Each row is a point on a landscape with many valleys, with its height.
From any point a ball takes the steepest step (drop divided by distance) to one of its 5 nearest points. It stops when none of these is lower. Distance is the straight distance between rows; heights are no part of it.
K_444: [-15  28 -13 -29  14   4   4  -1  22   8 -16  26  30]  (h 20.1)
K_654: [ 19   0  12  53 -21  49   3  -5  17   2  50 -67 -15]  (h 65.3)
K_44: [-11 -28  15  15  -6 -32  -8   0 -19 -19 -30  31  15]  (h 29.6)
K_796: [ -6 -16  -4  17  -1 -23 -11   8 -23 -29 -26  54  12]  (h 26.3)
K_168: [ 26 -15   4   2  -7 -17   6   2 -19  -3  34 -10 -57]  (h 37.8)
K_461: [-27 -57  22  30 -10 -24 -26  -4 -10  -9 -31  40  37]  (h 27.9)
K_109: [  3  22 -19  17  -3  -1 -23  20 -39 -30 -18  79 -10]  (h 29.4)
K_460: [-11  16 -13  -8   2  -8  -8   7 -11 -18 -35  54  17]  (h 32.1)
K_411: [ 21  11   0  10   2   4  12   6  -2  -1  43 -12 -39]  (h 42.4)
K_471: [ 24 -26   7  -6  -4  -5   6  -4 -17  -5  -7 -51 -19]  (h 51.9)
K_52: [ 14  37 -11   3   7  13  10  24   5  -3  29  31 -19]  (h 7.6)
K_607: [ 11  48 -15   1  10  17   0  24  -2 -11   7  47  -8]  (h 23.0)
K_545: [-14 -63  35  22 -16 -32 -23  -3 -16  -9 -35   2  20]  (h 40.4)
K_738: [ 19   9   8   1   4   9  17   2   2   0  16 -30 -19]  (h 58.0)
K_190: [ 27   2  12  19  -4  28  13  -1   2   4  40 -50 -25]  (h 69.7)
K_730: [ 20  -3  -7   5  -3 -21   4  10 -16 -10  20  18 -45]  (h 28.0)
K_261: [ -3 -58  21   4 -17 -26 -15  -3 -22  -2 -36 -29   9]  (h 48.0)
K_412: [  9  25 -11  -6  11  -2   7  15  -8 -16 -11  42  -4]  (h 27.4)
K_732: [-24 -30   7 -11  -3 -29 -11 -11  -4   3 -39   0  22]  (h 26.6)
K_836: [  1 -39  21  20  -7 -37  -6   5 -28 -18 -19   2  -9]  (h 34.3)
K_552: [ 12  24  11  37  -2  31  17   5  21  12  46 -26  -2]  (h 2.8)
K_15: [-42  -1 -16 -35  13 -13 -12 -20  17  25 -19   4  26]  (h 30.7)
K_546: [-26  36  -9 -14  14  24   7  -8  39  23   3   2  40]  (h 14.8)
K_587: [ 36 -12   3   7  -8  12   9   1  -8   5  44 -45 -51]  (h 54.7)
K_789: [-28   3  -9 -29  10   9  -5 -24  25  27  -5 -26  21]  (h 34.5)
K_764: [-45  30 -27 -35  22  11 -15 -16  35  35  -5  13  31]  (h 26.7)
K_523: [-24 -26  -1  17  -7 -19 -21   4 -15 -19 -39  62  39]  (h 22.9)
K_880: [ 21 -10  12  10 -12  52   5 -10  14   5  23 -72  -1]  (h 72.0)
K_158: [ 24  -5   7   1   3  -2  13   0  -9  -4  17 -29 -33]  (h 55.0)
K_154: [ 8 57 -4 25  7 32 13 30 20  5 34 24  7]  (h 33.1)
K_526: [  4   1  -4  12  -1 -23  -2  13 -23 -27 -14  49 -14]  (h 28.3)
K_389: [-32   1 -18 -17   3 -12 -18  -5  -4  -5 -44  50  37]  (h 6.0)
K_530: [-15  27   0  -6   9  21  12  -9  38  23   9 -12  34]  (h 14.0)
K_897: [-16   1  -1 -21   4 -20   1  -8   1  -4 -30  14  21]  (h 8.2)
K_952: [ 16  -7   9 -10  -2  18  12 -11   3   3  -2 -56  -3]  (h 85.3)
K_752: [ 16  20   2   4  10   5  18   5   5  -3  21  -4 -18]  (h 28.7)
K_280: [  0  -5   4 -22   0  19   4 -21  14  19  -2 -52  16]  (h 63.1)
K_448: [ -9 -33  -4 -32  -6   5 -12 -17  -4  20 -28 -56  15]  (h 79.7)
K_828: [ 17   8  13  34  -8  37  14  -2  17   5  43 -48 -12]  (h 46.0)
K_866: [ 14 -19 -11  12 -19 -39 -15  12 -29  -9  26  36 -57]  (h 33.8)
K_332: [ 11  24 -16   1   6  -2  -4  23 -17 -19   4  52 -23]  (h 25.1)
K_510: [ 13  22  -9  -2   4  -9   7  18  -5 -13  21  31 -32]  (h 18.7)
K_45: [-7 50 -9  3 11 32 10 13 31  9 10 18 36]  (h 18.6)
K_844: [-39 -24 -12  16  -7  -9 -36  -4 -10 -11 -46  74  52]  (h 7.5)
K_468: [ 9 38  4 27  4 30 17 11 29  5 34 -1  9]  (h 18.9)
K_744: [-3 34 -2 -8 11 18 16  3 26  6  5  6 23]  (h 8.3)
K_558: [ 26 -18   9  -1   0 -12   9   2 -19  -6   6 -36 -32]  (h 36.9)
K_50: [  8 -12  10  -6   2 -20  13  -1 -10  -9 -13 -12  -8]  (h 4.1)
K_570: [ 10  -2  -8   6  -1 -23  -4  13 -25 -23   3  41 -35]  (h 26.2)
K_36: [  5 -15  10 -22  -1  -7   8 -14  -1   3 -20 -34   5]  (h 76.4)
K_724: [ 17 -33  12  10  -6 -28   0   4 -33 -12   1 -18 -42]  (h 10.5)
K_714: [  7  19  12  -1   4  19  19  -3  19   6  15 -27   7]  (h 29.3)
K_88: [ -8   5  -4 -21   5  17   8 -22  26  20   0 -34  20]  (h 34.0)
K_478: [ 16 -30  -4   9 -20 -42 -11   5 -31  -1  29   6 -63]  (h 28.5)
K_124: [-30  27 -13 -27  13   8  -3 -11  31  20  -7  12  33]  (h 19.4)
K_484: [-24  15  -9 -33  12   1   0 -14  20  18 -13   8  29]  (h 23.7)
K_327: [-12 -19 -11 -32  -7  34 -12 -24  15  29  -6 -70  17]  (h 2.5)
K_34: [-11 -38  13 -13  -6 -26 -11 -12 -12   8 -33 -23  15]  (h 49.8)

Two balls start at each pair of points below. Name the first point that both come to, or write none.
K_952 and K_880 => none
K_545 and K_523 => K_844
K_15 and K_44 => K_389
K_412 and K_109 => K_510

Call two points neighbours if one is among the 5 nearest of the other. Go from one point of each pair to the other, from neighbour to neighbour, staying as low as possible. Name the highest point that can't be avoided.
K_552 and K_327 => K_88
K_389 and K_744 => K_444
K_724 and K_552 => K_478
K_552 and K_744 => K_468
